Each row is a point on a landscape with many peaks, with its height.
From any point a climber steps to the highest of the 6 points nearest to it. It stops when none of these is higher. Distance is the straight distance between rows; heights are no part of it.
paga (h 482): [  4 -24  24  -6  10  28  25 -46  18  21 -25  -8  15   3  -6  54 -49 -10
  39 -27   6 -36   9   0 -20  12  13   1  16  -9  -2  35   8  -6 -13]
vol (h 245): [-26  14 -21  29  10   4 -57  27   9 -55  37 -11 -41   6 -27 -37  42 -51
  33   5  -6  24 -34  27 -28 -18  15   8 -16  45   6 -34  -8  27  59]
pado (h 390): [-50  22 -47 -14   5 -25 -32   4  19 -26 -22 -26 -27 -16   4 -26  35 -26
  -2  34 -42 -30 -34  30   3  22 -11   8 -17  31   9 -27 -20  14  -1]
givur (h 317): [-12  26   8  20   1 -25   9  13  30   1   3  -2 -12 -12  34   4   3  20
   0  40  -6   7 -23  48 -28 -11  -7 -12  -9  22   2 -31 -18  21  -5]
mes (h 280): [ -2  -1 -52  50  -3 -34 -49   1 -30 -15  73 -40  19 -27 -22   0  32 -10
   5 -31  10  17  -8 -44  32  -3  26  10  21 -10  16   9 -29  51  23]
gef (h 508): [  0   5  13 -38 -26  -4   9  30  -3 -19 -41  53   5  27  29 -62  15 -10
 -48   9  11  11  12  22   6  12  16 -29  18  20  17 -15   3 -35   3]
kalu (h 360): [-13  22 -12  10  12 -35 -25  17  17 -10  33 -51  17  -8   8  21  37  43
  -3 -22 -43   4  32 -25  37 -17 -18 -14  -7 -28 -19   0  -1  21 -13]
fet (h 492): [-21   9 -50  21   2 -17 -49   7  -9 -24  24 -11 -20 -30 -43 -28  40 -21
  -1  23  -6  13 -36 -19  24   2 -33  21 -15   0  24  -7 -10  21   3]
desu (h 208): [-17 -13 -66  38 -18 -24 -33  -4 -33 -11  50 -43  24 -25 -24  -7  39  13
 -10 -35  -3  16   9 -71  48 -11  27   6  13  -7   7   2 -29  55  27]
Getim (h 370): [ 32 -15  10 -49   6  16  14  -6  -3  10 -36  38   4   9   4  19  -6 -36
 -26  10  10 -22  12  28 -22  12 -17 -25   6  -4  -3  18 -24 -25  -6]
nin (h 430): [ 25 -29   1 -25 -21   6  21 -20 -18  10 -15  13  -2  14  12 -18 -45   8
 -17  15  67 -24  -7  12 -21   6  26  28   4  -8 -39  -2  54 -49  21]
peba (h 392): [-15  14 -50  35   1 -19 -57   3 -17 -15  50 -15 -25 -24 -50 -19  41 -19
  -5   2   6  17 -41 -32  22  -1 -19  16 -18  -7  19  -9 -14  16  13]
Funi (h 551): [ -6  13  20  -8 -29 -13  13  24   2 -10 -34  46  -6  16  36 -70   8   0
 -35  28   4  22 -24  27 -23   2  31 -22  16  31  15 -28  -4 -13  -7]
Talin (h 442): [ 28  -6  49  19  18  19  15  22   5  13   9  31  -1   0  -9   9  -9  17
   9   2 -22  47  -1  -7  12 -14 -17  -7 -10  -8  13   9  -8  11 -11]
rer (h 236): [ 34 -15  21 -18  -1  17  23   8  -1   6 -12  54   4  11  -5 -15   5  -3
 -18  21 -13  29  -5  11  -2  -9 -18 -24  -5 -10  23   8 -18 -18  -8]
fas (h 407): [ 16 -28   3 -17  -8   8  30 -51  -4  39  -5  18  12  10  11  -4 -55  27
  22 -13  45 -25  -3  -9 -44   3   4   6  11   7 -14  17  43 -40   3]
Meka (h 531): [ 19   8  14  -4 -20  -8  19  16   3  -6 -18  49  -8   9  24 -37  -1  11
 -17  35   7  28 -23  23 -24  -7   2 -17  -6  26  10 -29 -16   2  -4]
Voku (h 237): [ -1 -35 -14 -11   1   7  59 -47  -9  27  -5  17  14  24  -1 -22 -57  38
  30 -29  31 -12  18 -39 -22   3   7   6   9   5   7  32  45 -53 -21]
vez (h 485): [-19   9 -56  32   2 -15 -34   5 -19  -8  39 -24  -4 -31 -37  -9  39  -3
 -13  -6  -2   9 -20 -46  43   6 -36  19 -18 -13  19   0 -21  24  -2]
mil (h 266): [-16 -26  17   4  10  27  31 -49  14  18 -23 -18  14  10  12  36 -63   6
  58 -36  15 -18   7 -24 -29  -2  32  10  20  -5  -1  29  22 -12 -13]
gos (h 426): [ 24 -44  -5 -41 -15  -4  30 -24 -31  17   2  10  -3  22   4 -41 -37  18
 -20  18  58 -40   7  -3  -8   0   8  27  -7  17 -28   3  74 -66  -7]
kuda (h 518): [  6  23  29  31  18 -20  -5  17  23  -3  31 -17   2  -9  16  33   9  45
  10   1 -23  30   6  15   3 -18 -11 -14 -13  -6  -2  -9  -7  26 -16]
dogus (h 467): [  1  13  15  22 -12  -3  14  23  17  11   1  34  -5   0  17 -11   3  30
  -6  33  -3  32 -21  25 -23 -13 -11 -22   0  23   7 -29 -23   2 -13]
dama (h 495): [ 12  28  32  28   7 -21  -1  16  25  -7  35 -33   2  -4  10  42   9  39
  18  -7 -28  33  25   2  16 -23   1  -7  -5 -10  -5   8  -4  35  -8]
sisib (h 187): [-22  29 -20   3  -5 -28 -11  10  33 -13  -2 -24 -12 -16  26  10  25   5
   5  44 -18 -22 -28  52  -9   2  -8  -9  -6  26   1 -37 -27  20  -5]
Leso (h 170): [-24 -22   8  -3   2  28  63 -34   0  30 -29  -1  15  24  -8  -6 -58  45
  61 -40  19   4  16 -53 -19  -3  27  10  13   4  21  27  26 -25 -31]
pepi (h 534): [-13  27 -12  14  16 -35 -18   3  19 -14  27 -44   4 -22   5  32  26  25
   9   2 -27  -9  11  -4  28  -8 -37  -8 -13 -16   0   3  -8  23 -24]
viv (h 440): [ 17 -39  -1 -21 -12  11  25 -45 -19  27  -6  19   5   8   8  -8 -57  15
   1  -2  62 -31 -11  -7 -41   5  12  16   8   5 -27  14  48 -43  -1]
dur (h 486): [ -2  18  22  26  -1 -16   9  10  26  -8   9   9  -6  -9  23   1   6  25
   4  36   1  17 -20  28 -35 -13  -6 -14  -4  20   6 -21 -25   4  -7]
Dud (h 397): [  6  22  25  39   6 -19  -6  11  33  -5  30   0   0 -11  24  30   3  31
  17  22 -14  15  -4  17 -11 -20 -14 -16 -15   5   1 -10 -10  22  -9]
zani (h 359): [  1 -39 -18 -33  -1   5  57 -37 -11  35  -2  23   9  27  -2 -30 -50  40
  15 -17  36 -18  27 -28 -29  -8  -6   0  -7   2  -5  22  52 -66 -28]
ves (h 255): [-18  31   8  27   6 -31  -1   7  32  -6   6 -17  -5 -15  25  19  12  32
  11  34 -10   2 -17  35 -13  -7 -21 -12 -12   4   5 -24 -18  16 -19]
bapi (h 340): [ -4  27  23  18   4 -17  -5  24  13   6  42 -52  15   0  10  36  22  26
  10 -34 -46  21  45 -16  32 -29  11 -14   7 -15 -29   1  -5  42  -9]
tipek (h 167): [ 29 -22  27 -18  18  27  21  -3   4  11 -21  37   7   0 -20  22 -16 -16
  -2 -11 -33  15   8   7  17   4 -22  -3   0 -20  16  32 -13  -2 -13]
kiv (h 263): [ 31 -25  14 -30   4  14  17  -4  -3   5 -33  46   4   8  -2   8   8 -30
 -19  25 -15   0   6  14  -9   7 -16 -19   0 -11   7  14 -25 -24 -13]
Rapop (h 212): [ 11 -17  36 -12  18  45  18  13  -4  14 -14  24   5   8 -23  13 -15 -14
   8 -18 -43  22  18 -23  36   1 -13  14   2 -16  12  29  -6   1  -6]
novon (h 503): [-19 -20  34 -24  27  29  33 -23  11   9 -33 -34  18   4  -8  47 -34 -25
  51 -33 -21 -42  34 -12  20  12  24  18  19 -16  -2  29   4  11 -20]
pobul (h 287): [  2  -2 -44  52 -11 -27 -57   3 -26 -20  75 -29   2 -27 -38 -15  33 -20
   1 -29  15  19 -19 -46  26  -2   0  13   6 -13  17   6 -26  36  16]
fof (h 483): [ 19  14  52  35  12  11   2  27   9   6  27   7  -6   0   2  19  -2  25
   8   2 -25  53   6  -1   4 -23  -2  -7  -3  -4   5   2  -4  16  -7]
Nugag (h 555): [-25  25 -39  14  15 -34 -37  -1   2 -17  21 -31   0 -27 -19   6  40  25
  -7   1 -29 -12  -3 -31  49   1 -40   4 -16 -23  -5   4 -12  15 -22]
dof (h 307): [  2 -35 -11 -10  -2   8  51 -51  -3  26 -12  20  10  23 -14 -10 -56  41
  32 -20  31 -15  13 -31 -30  -4   6  13   5  -2  -2  24  43 -53 -23]
Femo (h 474): [ 19  -8  18 -27 -20  17  -9  -3 -22   4 -28   6  -6  14  29  14 -35 -34
 -46   3  71 -37   6  49 -31  21  31   2  11  -4 -28  -6  38 -46  37]
mopir (h 372): [ 10  -1  41  11  11  24  10  37 -10  13  30 -14  10  -7 -11   5 -11  10
  22 -52 -33  57  40 -30  27 -28  40  13  -4  -9 -18  15   1  49  10]
bapef (h 127): [ -3  22  -6   2  -1 -22 -13  25   5  -3  32 -62  26   3   8  33  21  25
   2 -46 -53   7  59 -33  30 -33  16 -21  -1 -17 -36   9 -10  43   1]
bepu (h 404): [ -9  34  -6  15   3 -41 -10  12  23 -13  28 -30   0 -23  19  33  23  33
   0  24 -22  -7  -3  13  11  -8 -27  -5 -13  -4  -2 -10 -11  21 -24]
sot (h 294): [ 32   5  29  19   0  13  16  19   7  11   2  44  -1   1   0  -9  -4  21
  -2  22 -20  49 -18   6 -12 -18 -15 -26 -12  15  17  -8 -14  -1  -6]
fol (h 368): [ 30 -22  17 -36   7  24  17 -27   4   2 -30  27  11  -1   0  35  -9 -45
  -6  13  13 -29  13  30 -28  18 -13 -23  13 -12  -1  32 -12 -18   7]
fudu (h 408): [ 20  -7  16 -44 -12  11  16  17 -12  -7 -39  58   4  24  15 -27   6 -24
 -45  26   9   3   7  28  -6  10   1 -26   3   2  11  -4 -21 -27  -2]
nomaf (h 621): [  6 -22  27 -21  23  31  19 -26   7   6 -33   0  19  -3  -7  50 -22 -29
  23 -22 -24 -29  26  -3   5  15  -9   6   7 -27  -2  31  -9   2 -17]
lagi (h 432): [ 16   3  55  23  21  24   8  27 -11  25  32  -2   3  -3 -15  11  -4  15
  18 -29 -34  56  21 -29  27 -23   7   2   2 -10   3  13   4  28   7]
gon (h 428): [ 23  -2  22 -34 -20  17   3 -17  -8  18 -34  11   8  10  13  21 -21 -41
 -31   3  60 -45   8  37 -44  16  22  -3   5 -14 -27   7  15 -29  20]
Vuk (h 342): [ 37 -14   5 -40  -9  11  20  17  -4  -2 -34  62   2  17   3 -15   6 -31
 -39  20  -1  -6   5  25 -15   6  -9 -34  11  -2  -5  -4 -19 -23  -5]
Vobiv (h 369): [ -2  10  25 -46 -18  12  -5  21  -5 -11 -37  35  -7  40  29 -17  25 -47
 -64 -10  34 -26  32  50  -9  35  30 -30  15   1  -3  -6  12 -46   8]
lufuv (h 463): [ 17  -2  49  23  19  20   4  24  -8  15  25  13  -5   3 -16   4  -8  22
  16 -17 -40  57  16 -17  23 -33   4   6   1 -12   7  10  -3  18   1]
bonul (h 439): [ 12  -3  14 -44 -20   8   3  29  -4 -12 -35  52   7  36  28 -46  21 -26
 -53  15   3  -9   0  32  -9  15  -2 -22  10  12   6  -9  -8 -31   8]
vudu (h 412): [ 30 -18   6 -19  -9  15   8 -32  -5  30 -13   8   9   7  17  32 -48 -23
 -16   3  60 -35  -6  26 -48   5  11  11  15  -3 -25  20  19 -26  15]
vof (h 346): [-42  11 -58 -10  -6   6 -24  13   1 -24 -24  -5 -36 -13 -16 -52  45 -47
  11  34 -31 -10 -40  30   8  16  -1  15 -11  30  12 -39  -6   9  30]
baf (h 437): [ 16 -23   9 -20 -32  13   8   7 -24 -13 -24   8 -29  28  20 -31 -33  -2
 -40   1  63 -34  -6  18  18  18  37  35  -8   3  -6 -11  91 -79  30]
buz (h 331): [-20  12 -50  18   4 -22 -38   4 -10  -6  33 -41  24 -20  -9   0  38  31
 -20 -20 -27  -1  20 -66  59  -3 -15   3  -5 -26  -5  -8 -13  21  -5]
vub (h 34): [-37  25 -17 -12 -13 -31 -11   5  29 -15 -21 -23  -5  -8  38 -17  23 -13
   3  43 -17 -26 -26  58 -22  29  13  -4  -9  24   1 -38 -17  17   0]
gat (h 378): [ 15 -27  12  -1   9  24  27 -51   8  31 -17  -1  31  -2   6  40 -59   3
  31 -23  29 -27   4   2 -38  12  11   4  14  -4  -4  20  15 -19  -6]
Rudag (h 491): [-38  11 -53 -16   3 -16 -26   9   7 -23 -23 -21 -32 -22  -8 -27  48 -33
  -4  40 -28 -14 -39  24   3  13 -23  18 -17  24   1 -35 -25  19   0]
rirar (h 349): [-28 -17  36   2  11  31  41 -39  19  15 -30 -35  21  19   6  28 -56  19
  60 -38  13 -22  22 -39  -4   3  46  26  32   3   4  23  15   3 -22]
noves (h 469): [-26  15 -29  36  12 -12 -63  27  -8 -41  48 -21 -42  -8 -36 -27  44 -52
  25   7  19  22 -47   3  -8 -16  -3   2 -13  33  17 -21  -6  24  37]
sugi (h 596): [-35  19 -33  -8  15 -38 -16  12  18 -22  -6 -25 -21 -21  -3  -9  40  -9
  -1  36 -23 -24 -30  28   4  16 -36  11 -23  14  15 -33 -19   8 -13]
vul (h 514): [ 10   3   9 -13 -20   7  15  22  -2   0 -32  59   3  29  25 -47   8  -1
 -35  27   8  20  -2  24 -19   3   3 -26  18  17  11 -21 -10 -24   8]
zuka (h 510): [-13 -18  24 -29  23  31  24 -10  -2  11 -39 -25  14  -1 -21  41 -33 -25
  41 -35 -29 -32  32 -23  28   4  12  18  24 -19  -5  27  -8  18 -22]
nebuz (h 337): [-22  26   8   7 -16 -22   1   5  25 -11 -12  -4  -5   1  42 -25  15  15
  -3  39   7  -9 -28  53 -38   3  20 -14  -1  37   2 -39 -17  13  -1]
Fela (h 137): [-20 -32  12  -1  -3  15  51 -47  -5  24 -16  18  15  23   4  -6 -64  41
  50 -36  30 -15   6 -42 -30   6  26   9  15   3  17  34  32 -35 -20]
Rimo (h 354): [ 17  -6  40   5  12  38  15  32 -19  11  16  -4   7  -5 -23   3 -12   5
  16 -41 -38  54  32 -31  42 -26  11  23   4 -10  -4  16  -9  38   8]
kedaz (h 612): [-13 -24  31 -12  21  34  31 -34  21  12 -30 -24  22  -3   5  54 -40 -14
  41 -31  -2 -35  13 -23   1  16  27  11  21  -7  -2  35   0   3 -19]
leme (h 210): [ 23 -13  28  -7  22  39  18  -2  -9  12 -14  28  -1   1 -29  13  -5  -8
  15 -11 -35  29  18 -11  26  -3 -26  -2  -3 -19  16  21 -12  -1  -4]
Difiv (h 553): [-32  18 -58 -11  11 -23 -26  18   1 -34  -1 -22 -28 -20 -30 -17  34 -19
  -4  37 -18 -16 -43  10  13   7 -37  11 -27   8  14 -33 -23  11  -4]
tuk (h 564): [-24  22 -33  35   9  -7 -55  30  -5 -42  33 -17 -41  -1 -36 -32  34 -47
  29  14   4  24 -40   1 -13 -21   2  11 -22  31  14 -30  -5  22  45]
Dova (h 454): [ 25   5  23   5 -13   3  24  18   2   3 -21  60  -4   5   6 -24   1   9
 -17  29  -6  34 -15  14 -15  -6 -12 -31  -5  18  16 -18 -23 -11  -2]
fuluv (h 475): [ 16  -2  24 -12 -30  12  -9   9 -17  -1 -31  -2 -15  24  26 -10 -34 -16
 -40   0  72 -34  -3  32 -19  22  42  20   8  -7 -23  -8  61 -50  39]
zud (h 389): [ 15   7  41  41   9  -3  16  15  24  12  19  25  -6   8  11  14  -3  28
   7  23 -14  42 -12  14 -11 -15 -13  -9  -3   9  12 -11 -14  14  -3]
Kezun (h 610): [ 33 -15  26 -18  13  26  14   1  -6  10 -25  50   0   3 -18   6  -9 -22
  -3   2 -32  16  11  -1  11  -2 -29 -10   2 -12  18  21 -18 -10 -15]
lemep (h 479): [ -3  19  29  23   7 -23 -11  21  20   1  48 -43  15  -9  12  39  17  42
  12 -12 -32  31  41  -3  16 -28   5  -7  -6 -17 -11   3   1  38  -7]
vorez (h 48): [-12  21 -37  -2   9 -25 -12  11  -1   0  38 -50  25  -6  16  22  36  36
 -10 -31 -48  -2  46 -49  50 -18   0 -16  -7 -29 -28   0 -14  36  -7]
gugi (h 363): [ 13 -24  10  -8  -6   8  25 -54  -2  36 -21  10  18  -1   9  21 -57   1
  21 -17  41 -28  -5  -4 -41  11  15  14  24   3 -15  26  27 -29   4]
bib (h 590): [-18  27  15  13 -19 -11   9  18  16  -7 -13  15   9   0  43 -34   4  16
 -13  34  11  20 -25  44 -27  -1  32 -13   6  35   1 -34  -4   1   1]
gabad (h 248): [ 10 -14  35 -11  12  51  16  18 -23  12  -7  -1   1  -4 -25   9 -22  -7
  11 -39 -48  40  27 -42  46 -16  15  23  10 -22  -7  26  -3  25  -6]
mulek (h 398): [ 23 -36 -25 -35  -1  -1  46 -39 -13  30  -2  20   8  27  -2 -25 -38  32
   3 -14  48 -24  26 -21 -22  11   7   0  -9  10  -6  17  55 -66 -21]
semob (h 350): [ 18 -38   8 -35 -26   3  23  -6 -33  -7 -24   7 -16  30  13 -43 -37   9
 -33  12  69 -38  -6  -1   5  13  28  25  -3   5 -31  -8  78 -78  15]
bifi (h 611): [-18  25 -27  13  20 -39 -28   7  18  -9  19 -34 -10 -27   0  18  30  21
  -5  16 -34 -16  -7  -8  30  -1 -42  -4 -25  -8   0 -12  -4  19 -28]
Moz (h 606): [-26  11 -54  16   4   4 -35  14 -14 -39   5 -14 -46 -11 -41 -41  36 -40
   6  27 -17   8 -46   0   5   4 -21  22 -23  24  15 -32 -10   9  23]
tebe (h 406): [  5   5  23 -42 -21   9  -7  14 -18  -4 -42  26  -8  19  25  -3  -2 -54
 -66   6  40 -30  25  47 -19  19  18 -22  13  -4 -11   1   9 -33  21]
nudi (h 353): [-12  -5 -52  42 -12 -19 -43 -14 -32  -7  57 -30  15 -20 -33 -20  24   6
  -7 -28   7  13   3 -56  47   5   6   9   7  -8  13   7 -24  34  19]
pimuv (h 324): [ -7   7 -45  52  -7 -27 -61   8 -19 -21  73 -28  -8 -25 -38 -10  38 -37
   1 -19  22  21 -35 -34  17  -6  -4  10   1  -9  16   8 -20  16  21]
dopug (h 375): [ 19 -21   9 -11   1  24  15 -47   7  22 -22   7  11   2   8  44 -36 -27
   7 -11  36 -36   0  21 -43   9   4   2  14  -7  -2  20  15 -19  -2]
siku (h 466): [-10  30  13  22  19 -29  -7  11  22 -10  35 -42  12 -16  18  36  24  31
   5 -10 -37   6  29  -5  29 -14 -10 -10 -14 -16 -20   3  -7  38 -17]
Bagas (h 371): [ 30 -18  11 -24   1  23  12 -40  -2  24 -18   8  14   2  10  45 -43 -13
   4  -4  51 -39   7  20 -46  11   0   6  13  -7 -14  16  11 -23  10]
Pak (h 557): [-15  20  19   1 -35 -12   1  24  -1  -9 -27  35   2   6  49 -69   3  13
 -29  22  10  27 -25  35 -18  13  35  -5  22  39  17 -37   5  -4  10]
zet (h 356): [-11  15 -35  51   1 -34 -66  12 -15 -31  68 -28 -19 -21 -42 -18  37 -38
  16 -21  22  24 -34 -15  10  -7 -13  15 -10   2  22   0 -17  24  22]
kos (h 565): [-29  35  -6   3 -11 -35  -3   9  37 -11  -8 -18  -5 -10  32  -7  12   8
   0  42 -13  -9 -27  53 -28  13  12 -15   0  34   0 -37 -18  21  -2]
zuvam (h 427): [ 26  -9  47  19  18  27  13  16 -11  21   6  27   3  -5 -21   3 -14  12
  10 -17 -28  51   6 -24  27 -23 -10   2   2 -15  15  19  -8  19 -11]
bes (h 425): [ 24 -11   6 -29 -16  22   7 -27 -13  21 -33   7   2  19  22   8 -49 -20
 -22  -2  70 -44  -5  33 -37  18  24   8  13  -5 -31   5  21 -29  28]
Tamal (h 502): [-24  17 -53  20   0  -3 -49  20 -14 -36  26  -7 -35 -20 -48 -39  37 -40
   7  18   6  13 -47  -7   7   2 -29  21 -20  13  20 -19  -8  10  11]
gofo (h 399): [-31   4 -53   8   5  15 -30  17  -9 -39  -1  -1 -50 -11 -24 -50  38 -44
  11  25 -18   9 -52   7   7   5 -15  18 -18  37  19 -34  -6  21  39]
Nof (h 405): [ 28 -16   2 -40 -13  18   8 -12  -4   5 -29  26   7  12   8  26 -18 -41
 -28   7  37 -36  16  36 -34  18  -6 -20   4  -1 -10  10  -5 -22   2]
falus (h 93): [ 43 -15  19  -4  13  25  20   3  -1  14 -22  59   2   5  -9  -1  -8  -5
  -5  19 -17  27  -3   5   0  -7 -30 -19  -3   5  22   5 -11  -2  -3]
zega (h 364): [ 26 -23   9 -17 -34  12   3  -6 -21   6 -15   3 -10  16  12 -20 -43  -5
 -35   6  76 -30  -5  18 -29  14  34  24   8  -6 -32  -3  63 -46  31]
rem (h 521): [ 27 -17   3 -20 -27  17  17 -26 -21  28 -15   7   7  17  12 -10 -41   0
 -20  10  72 -32  -5  16 -40   8  19  23  10  -3 -34  -3  45 -39  24]
Vebeg (h 186): [-27   3 -71  20  -5 -14 -35  -6 -27  -3  37 -39  28 -14 -17 -15  45  24
 -19 -29 -30   4  27 -74  58  -6   4  -1   3 -13 -14  -4 -20  40   4]
Geza (h 414): [-21   8 -51  25  -1 -26 -42  -4 -17  -1  36 -39  14 -20 -17 -18  44  18
 -11 -24 -17   3   8 -55  54   8 -15   0   0 -23   8   2 -11  29   1]
kam (h 396): [ 18  -2  16 -49 -17  14  -1   5  -7   4 -38  28   2  25  19   9   9 -46
 -46  12  38 -35  18  49 -36  31   9 -16  14   2 -11   4 -11 -29  13]
Dut (h 554): [-29  23 -38   6  12 -25 -27   1  12 -24   3 -27 -19 -22  -5   5  41   2
  -5  35 -26 -27 -21  11  13  10 -38  -3 -23   4   5 -15 -15  13 -28]
kelas (h 493): [ 17 -28  18 -29  14  29  16 -41   8  14 -31  12   4  -6  -7  56 -29 -29
  11 -13  -8 -26  20   9 -16  14 -20   3  10 -21   9  32  -9 -15 -13]
Rala (h 433): [ 25 -10  18 -13 -13   7  21  16  -3   0 -25  65  -3  15   9 -23   1  -6
 -32  31  -4  23  -4  17 -17   3  -5 -31   3  10   8 -10 -24 -17  -1]
Dutok (h 537): [-23  24 -54  19   5 -23 -35  10   3 -17  23 -19 -10 -28 -20  -5  43  13
 -13  13 -17  -5 -32 -22  39  12 -46  17 -27 -10  10  -8 -13   9 -12]
velu (h 438): [-21   5 -42  34  -1 -12 -47  10 -11 -29  44 -14 -32 -30 -53 -25  40 -29
   8   1  15  10 -45 -14  17  -8 -26  20 -12  -1  20  -8 -16  17  12]
gud (h 465): [ 15 -17  22 -28  26  34  22 -18  -9   8 -28  22  11  10 -18  38 -21 -30
  18 -18 -27 -15  14 -12  14  11 -19   1   5 -25   8  39 -16  -2 -17]
ronop (h 498): [-33  35   9   5 -28 -30  -1   5  27  -7 -22   9  -1   1  59 -39   6  13
 -15  26  -1   4 -22  45 -34   7  26 -13  16  47   9 -34   2  14  11]
vudo (h 434): [-15  32 -13  10   7 -44 -15  14  35 -21   8 -24  -6 -19  13  17  24  22
   5  35 -29 -19  -6  24  -2   7 -31  -8 -16  -2   0 -18 -16  15 -12]
Fedod (h 549): [-17   7 -55  -2 -12 -24 -18   2 -16  -5  22 -44  39 -12  -8   6  40  33
  -6 -35 -42   0  42 -68  57 -17   4 -20   8 -17 -30 -10 -28  44   0]
nit (h 625): [  0  11  30 -10 -27  10 -15  13 -19 -10 -36   3 -22  27  36  -3 -23 -31
 -43 -18  70 -33  -1  35 -16  19  45  28  13  -8 -21  -9  60 -48  48]
Gusoz (h 536): [ -5 -21  24 -26  28  36  28 -19  11  14 -38 -17  17  -8 -10  51 -34 -30
  40 -35 -34 -26  20 -17  15  21  -5  18  11 -13  -4  38  -9  10 -19]
Tufak (h 185): [ 31 -27  10 -31   7  29  20 -19   2  10 -36  41   4   4 -16  30  -9 -36
 -10   0 -16  -8   6   6  -3   8 -27 -14   1 -32  10  29 -25 -12 -12]
nav (h 409): [-20  13 -48   8   5 -27 -27   0  -2  -8  29 -44  22 -19 -11  10  46  26
 -17 -16 -40  -2  31 -51  62   3 -19 -11  -4 -32 -11  -6  -9  27 -19]
rek (h 441): [ 11  13  41  24  13   8  -4  29   0  10  40 -32  16   0  -4  28  -3  24
  21 -37 -27  51  46 -18  23 -35  29  -2   4  -8 -17  12  -1  47   7]
laso (h 348): [ 16  13  32  30   6  -7   6  18  15  10   6  16   3  -2  12   8  -3  34
   1  30  -3  43 -22  22 -22 -18 -10 -12  -6   8  14 -13 -11  12  -7]
zipab (h 509): [-27  24 -37  14   9 -33 -27   3  -4  -4  28 -34   7 -22  -8  16  43  27
 -20 -17 -39 -13  17 -42  57  -2 -25   5 -12 -29  -6   0  -7  31 -17]
zitin (h 225): [-12  24 -14   7   7 -33 -22  13  18  -2  32 -47  25   0  14  28  37  36
  -2 -18 -43   5  47 -24  36 -18   3  -8   1 -28 -24  -5  -4  30 -13]
vas (h 484): [ 12  22  44  31  16  -3  -4  20   4  14  38 -19   8   4   5  35   1  31
  17 -24 -29  46  28 -10  13 -28  15 -12  -3 -18 -10   7  -3  38   2]
vufes (h 305): [  2  27  23  41  11 -21   1  14  23   5  11   0  -4 -13  10  21   7  35
  10  29  -2  22 -11  25 -12 -20 -13 -15  -9  11   7 -17 -12  18 -15]
Lonag (h 139): [-33  24 -27 -10  -2 -28  -7   0  29 -22 -20 -25 -14 -18  20 -12  33 -17
   4  34 -24 -28 -24  48 -16  19  -3   4  -7  23   4 -33 -21  20  -1]
somat (h 268): [ 21 -20  45  -4  20  32  16   5 -11  10  -9  32   1   2 -31  13   2  -4
   6 -19 -32  32  10 -21  24  -3 -12   2  -3 -11  19  34 -15   7  -4]
Zese (h 304): [  5 -37   3  -3 -11   7  41 -55  -5  38 -17   9  16  23   4   9 -66  28
  38 -19  37 -20   3 -12 -42   2   8  12  15  -4  -3  37  27 -38 -14]
fep (h 571): [-27  11 -30  25   8  12 -44  28  -6 -52  17 -14 -52   3 -29 -52  44 -47
  26  13  -3  27 -48  18 -19 -10  10   9 -16  42  11 -36  -9  26  63]
Girel (h 79): [-16 -23 -14 -21   6  15  75 -20  -7  26 -28  13  10  54 -12 -26 -42  39
  52 -49  10  -4  41 -45 -20  11  25   9  -2  -5  14  35  23 -49 -48]
zat (h 444): [ 26 -36  -1 -28 -23  11  27 -34 -22  16  -5  24  -1  10   2 -26 -46  22
 -13  14  71 -30 -12   1 -24   2  10  17   0   9 -32   4  63 -56  11]

Call two points neighbours if one is among the 6 nearest of the other. Go from one point of each pair to the other, from neighbour to neighbour, staying as high as possible. Name the lowest point that can't be avoided.
bifi and sugi => Dut
bifi and dur => Dud
Kezun and bifi => somat
sugi and Moz => Difiv
bib and kos => ronop
Moz and kuda => siku

For each start below, name the point where the climber stops.
Fela => rem
mes => bifi
zuvam => kuda
Vuk => bib
Getim => nit
desu => bifi
Rimo => kuda
gabad => kuda
